Each row is a point on a tangle of strands that fork, close into loops and nearly touch. The rows are in no order.
In the rows, 128 means zero.
Two points are linked if the straight distance between their rows is under 98.7.
Q739: [114  53 142 157  67 169 142 108 172 105  93 143 103 198 106 149 153 104
 145 146]
Q635: [163 138 107 135 131 117 124 100 173 167 143 175 131 104 110 105 188 104
  93 189]
Q349: [104 137 142 153 152 138 151 151 176 101  98 119  77 111 107 121 119  96
 108 150]
Q749: [125 113 137 148 121  87 122 108 143 111 128 111  71 137 132 124 160  90
 150 110]
Q85: [ 99  56 113 109 105 143 147 108 128  94 111 134 102 201 100 140 135 169
 156 121]
Q380: [158 151 117 129 124  83 115 142  80 142 130 133 170 153 141 121 130 176
 132 101]
Q920: [119 109 118  97 189 149 127 165  92 134 122  68 126 107 105 128  70 153
 138 125]
Q505: [149  91 147 139 108  78 108 125  90 127 161 171 125 175 100 113 144 162
 149 120]
Q331: [138 107 120 144 145  81 135 158  96 153 126 102  72 125 122 170 140 165
 173  63]
Q28: [114 122 128 121 163 161 161 181 163 103 104 111 125 111 128 128  86 104
  97 137]
Q987: [ 98 155 153  50 183 196 114 165 109 129 142 127 225  89 132  92 115 135
  73 119]
Q643: [130 173 124 139  98  98 168 104 123 151 136 143 116  77 135 100 141 148
 131 129]
Q842: [125 133  94 148 148  91 118 165  86 166 116  70 107 160 109 144 117 175
 161  87]
Q734: [115  80 109 140 138 135 158  98 199  99 106 144  87 181  76 120 135 103
  90 148]
Q359: [144 108 154 166  79  82  88 114  97 146 169 103  81 184 143 125 185 138
 169  92]
Q296: [119 197  94 101 124 141 176 128 128 144 142 108 141  85 164 104  90 137
  91 157]
Q900: [149 137  93  65 180 130 129 141  86 175 143  69 114 107 165 149  74 134
 118  96]
Q812: [113 172 101  72 179 159 120 152  96 130 167 172 196  85 163 115 132 164
 102 119]
Q254: [148 139 160 134 112 100 155 124 150 133 121 163 175 168 100 107 120 125
 107 104]
Q246: [150 163 107 113 154 148 106 119 124 145 139 200 204 128 124 116 156 143
 109 193]
Q574: [121 105 156 130 110 133 116 134 105 101 114 158 117 169 154 159 112 120
 153 108]
Q416: [137 158 142 160  77 116  80  82 152 128 141 122 158  99 120 113 197  93
 155 166]
Q335: [137 155 120 174 113  85 113 111 131 123 144 109 130  38 151 133 185 116
 177 110]
Q133: [107  98 152 153  89 134 140 134 141  96 107 177 118 230 123 120 117 136
 117 110]
Q302: [154  69 117 109 143 124 140 152 143 141 109 131 161 122  87 120  99 102
 110 158]
Q14: [149 188  96 117 192 132 158 124 149  94 141 123 148  44 120 114 120 141
 110 178]
Q806: [146 191 114 126 151 124 150 118 104 156 120  54  86  74 171 167  88 132
 156 100]
Q247: [136 120 171 152  75 104  93  83 140 110 143 105 139 102 110 110 167  84
 174 119]
Q477: [ 98  68  88 114 156 148 183 121 117 110 107  54  82 180 127 149  96 144
 135  79]
Q429: [135 161 122  55 147 143 143 130  72 189 147  99 151 133 183 127  91 156
 123  83]
Q93: [161 110 157 146  94 130 119 163 104 145 152 189 159 161 147 157 132 154
 127 131]
Q573: [ 88 126 106 134 152 135 177 143 108 130  92  32  88 149 125 171  84 136
 131  81]
Q662: [123 218 100 113 183 150 146 134 119 115 149  91 129  61 139 100  96 145
  90 165]
Q473: [ 98  82 125  68 153 178 145 156 133 138 115 141 114 144 123 143  81 128
  89 123]
Q176: [167 112 176 162  74  91 120 141 134 137 169 175 127 199 134 161 150 133
 112 121]
Q924: [136 171  91 121 183 128 160 133 116 138 132  21  74 100 150 184  68 126
 120  95]
Q795: [139 103  93 152 113 107 144 105  79 148 112  46  78 141 143 157 104 125
 152 118]
Q804: [159 177  89 133 160 123 128  79 122  97 154 157 189  53 150 116 173 136
 126 171]
Q337: [108 181 116 160 120 143 127 112 138 118 114  95 106  76 113 105 124 143
 150 187]
Q231: [138 164 161 169 139 125 124  83 207  95 113 160 117 114  90 110 143  76
 133 132]
Q135: [147 137 105 184  94  90 106 149 104 147 133  91 130 115 130 122 180 144
 158 132]
Q386: [108  62 123  99 152 158 167 132 170 126 106 153  75 156 101 134 111 118
  94 127]
Q192: [136 128 122 153  99 139 118 142 165 132  94 136 152 116 126 126 141 104
 130 168]
Q424: [106 146 148 177 102 103 106 114 151 113 133 107  80  84 147 127 179 103
 158 104]
Q627: [147 112 111 145 125  99 137 134 116 127 118  97 132 153 146 128 115 113
 112 117]
Q668: [ 89 127 115  69 190 186 117 178  93 162 149 102 141  92 161 112  99 147
  71 112]
Q430: [112 175 108 111 121 133 152 123  90 149 119 121 108 110 179 122  84 138
 129 128]
Q434: [131 102 171 100 127 190  98 148 133 118 108 176 161 193 130 146  95 125
 106 150]
Q159: [135 120 112 141 161 119 129 126 168 125 122 150  92 101 134 131 120  84
 102 157]
Q708: [116 112 119 126 129 115 183  94 144 101 105  92  66 168  90 104  92 120
 126 128]
Q831: [134 113 176 168  70 114 105  97 206 119 147 142 131 134  87 117 187  80
 130  92]
Q293: [145 115 133 118 108 129 118 104 130 174 130 183 120 123 113 120 158 117
 128 179]
Q122: [140 165 147 131 109 110 140 120 122 145 144 189  97 122 151 117 135 141
 123 115]
Q355: [133  68 168 149  64 127 148 105 140 118 150 173 120 212 122 142 149 144
 116 111]
Q539: [149 137 128 157 141  93  93 102 171 128 153 138 110  71  94 105 198  85
 150 141]
Q883: [113 155 138  60 168 156 120 160 127 147 147 174 161  89 123 122  99 141
 110 111]
Q718: [ 79  98 126  62 188 195 131 172  88 134 129  29 102 118 145 155  57 124
  91  92]
Q487: [110 140 116 118 142 127 156 157 126 148 111 139 111 149 112 110  95 167
 127  76]
Q152: [127 111 164 165  86  98 109 116 164 110 142 129  89 166 107 110 195  96
 151  78]
Q762: [ 95 146 144  96 130 156 146 171 135 140 102 182 143 151 107 107 109 162
 120 118]
Q717: [156 139 143 153 108  85  98 119 136 136 162 139 146  59 112 110 215 126
 174 119]
Q849: [107  97 120  67 196 122 120 131  85 113 113  67 114 149  98 132  64 122
 143 108]
Q330: [121 127 167 159  97 118 132 137 161 131 128 193  72 148 135 126 146 128
 127  88]
Q374: [136 151 102 162 125 120 141 127 107 132 115  59 107 100 155 156 116 133
 168 109]
Q523: [136 104 124 146 150 102 130 177 134 144 128 125  92 106 134 157 135 120
 156 107]
Q893: [ 84 145 127 118 167 156 156 142 115 105  89  76  93 136 143 150  61 138
 140 106]
Q699: [125 114 118 145 123 124 150  90 168 100 105  71  92 132  83 109  99  98
 123 185]
Q363: [134 102 156 145 104 114 108  95 150 104  96 149 120 162  61 123 153 127
 159 129]
Q583: [122 164 147 166 124 142  93  83 191  88 117 131  63 117  99 113 154  86
 127 175]
Q597: [119 161  98  72 175 157 121 157  88 157 147 108 166  61 178 127 102 153
 113 120]
Q117: [130 179 111 159 143 124 135 109 142  74 136  62  97  56 136 124 123 121
 143 179]
Q619: [125 122 133 183  88  78  98 115 103 152 143  86 103 129 118 121 192 127
 175  85]
Q872: [143 125 183 157  51 136 122 117 147 144 128 184 164 148 151 132 145 103
 135 142]
Q318: [145 157 149 142 100 129 128 122 148 142 127 188 189 136  91 103 164 146
  99 137]
Q478: [136 102 100 105 145 114 152 147  81 162 118  77  94 126 150 167  79 138
 151 100]
Q199: [134 119 134 146  83 116  86  77 137 146 145 154  86 133 120 106 171 106
 139 179]
Q524: [123 102 130 153 105  89 114 120 104 152 144 129  59 198 140 153 147 151
 154 103]
Q118: [106 146 163 127 103 150 141 124 146 120  90 179 119 188 108 113 119 154
 131 128]
Q108: [134 149 112 174  88 129  99 105 117 126 129 137 154  77 147 113 199 138
 158 178]
Q980: [157 169 110 152 139 144 114  75 167  97 123 154 188  72 134 123 163  91
 114 185]
Q659: [ 76 153 128  42 172 213 117 156 109 152 151 117 184  63 180 104 126 145
  61 120]
Q637: [146 146 189 158  82 124  94  91 168 123 149 180 149 153 114 140 187  92
 124 131]
Q274: [163 143 106 140 150  76 113 112 108 116 138 133 143  80 135 115 141 122
 143 137]
Q400: [127  65 110 155  98  90 137 110 108 115 132 102  92 211 118 154 142 165
 165  68]
Q984: [115 163 140 133 125 127 116 103 116 117 112 139 152 108  97  99 118 144
 150 164]
Q369: [149 113 182 166  48  92  63 109 104 113 182 120 121 154 153 142 182 126
 163 112]
Q128: [140  51 154 136  94 140 138 117 153 141 114 165 157 195  81 148 141 121
 109 124]
Q933: [129  62 124 111 156 108 142 131 149  89 113 147  66 176 109 134 144 141
 136  69]
Q41: [133  83 153 109 120 126 150 141 111  99 123 169  71 179 145 156 113 152
 146  75]
Q38: [144 149 140 176  59 122 126 134 147 128 112 145 180 138 153 128 166 132
 133 141]
Q794: [ 91 115 163  79 127 164 100 145  99 129 146 173 147 199 149 129  83 146
 105 131]
Q803: [125  56 115 153  99 111 134 148 136 131 104 114 136 177 146 144 127 127
 122 128]
Q813: [109 149 125 103 107 151 149 133  68 181 131 118 116 153 180 151  85 169
 129 100]
Q601: [128 115 135  70 158 197 120 144 147 154 115 144 194  93 133 124  92  95
  80 156]
Q577: [134  90 129 138 149 104 130 162 170 113 119 155 116 128 113 150 143  86
 126 123]
Q258: [137 137 101 146 121 133 157 125 147 134 125 125 167  87 155 136 117 106
 122 149]
Q898: [ 78 125 122  59 215 192 121 183 115 125 139  78 100 110 135 110  74 126
  64 102]
Q84: [129 119 129 129  88 123 147 131  78 156 136 114 130 172 160 159 116 161
 152  82]
Q382: [155 125 135  96 139 111 124 158  60 152 161 142 171 142 177 149 116 152
 116  97]
Q784: [103 108 163 119 108 141 113  99 117 115 110 160 125 185  62 116 113 148
 140 141]
Q919: [166 111 100 126 149 114 153 136 135 149 134 121 188  78 121 100 116  96
 103 161]
Q939: [122  86 104 100 183 125 171 115 106  85 122  43  88 151 118 141  66 105
 123 100]
Q273: [ 90 106 152  50 153 195 122 167 134 169 127 150 165 115 119 114  87 128
  90 116]
Q154: [104  61 103 121 130 135 148 136 126 113  90  97 108 184 125 149  94 137
 137 118]
Q767: [145 152  96  97 166 137 103 161 104 139 151 196 170 103 165 117 140 152
  99 176]
Q324: [125  57  99 137 101 128 143  87 162 105 109 125  84 184 104 137 149  90
 130 139]
Q777: [129 129 126 130 139 129 155 146 168  99 107 128 154  70 122 147  84  98
 137 138]
Q927: [129 163 126 106 154 145 102 122 116 118 124 169 171 127 107 103 105 123
 112 179]
Q978: [115 119 144 108 138 153 131 150 101 105  88 116 119 141 154 167  75 145
 173  91]
Q692: [137 109 116 116 137 135 111 179 100 152 149 175 128 153 156 139 114 142
 116 115]
Q403: [119 139 144  77 128 142 100 133  82 114 118 158 149 155 128 116  92 150
 124 154]
Q533: [166 131 144 149 127 115  85  82 190 153 157 161 141  86 107 119 217  67
 115 171]
Q698: [136 126 122 134 142 111 151 102 119 108 116  77 122 104 106 112 101 105
 123 144]
Q862: [141 148 136 138 102  61 125 112 102 143 159 137 134 147  99 112 134 163
 138 101]
Q805: [122 177 122 119 113 133 139 115 135 145 123 172 173  86 113 115 151 156
 134 146]
Q415: [126 125 165 170 121 114 110  97 203 104  93 142 142 161  56 112 154  85
 126 149]
Q655: [132 100 105 166  90 121 107 148 138 136 130 125 128  94 156 133 168 120
 154 162]
Q75: [161 143 183 177  44 108  98 140 113 129 172 168 148 138 177 153 178 136
 150 112]
Q811: [126 199  95 147 142 117 130 102  98  86 125  69 147  75 154 132  92 129
 141 151]
Q568: [145 182  70 128 159 105 128 121  95 127 160 139 158  79 150 114 154 162
 134 144]
Q759: [114 139 120  76 142 200 106 154 135 142 140 170 224 129 135 114 125 137
  79 168]
Q462: [148 165  88 181 144 121 110 124 163  81 125 115 166  66 138 122 182  98
 123 171]
Q346: [105 181  85 106 184 131 142 175 116 109 120  81 157  84 118  91  77 156
  98 144]

How many points has the smallest loop of links through each point below? Write 0 if it is on no loop.
Q784 => 0
Q795 => 0
Q601 => 0
Q573 => 0

A piece is two or more points that can be reached from each other along the links. Count, over all rows, the pieces, the separate loops (a circle has one, a figure eight two, a Y none), the forks (points with three links) and the tips (points with one).
pieces => 6
loops => 0
forks => 16
tips => 28
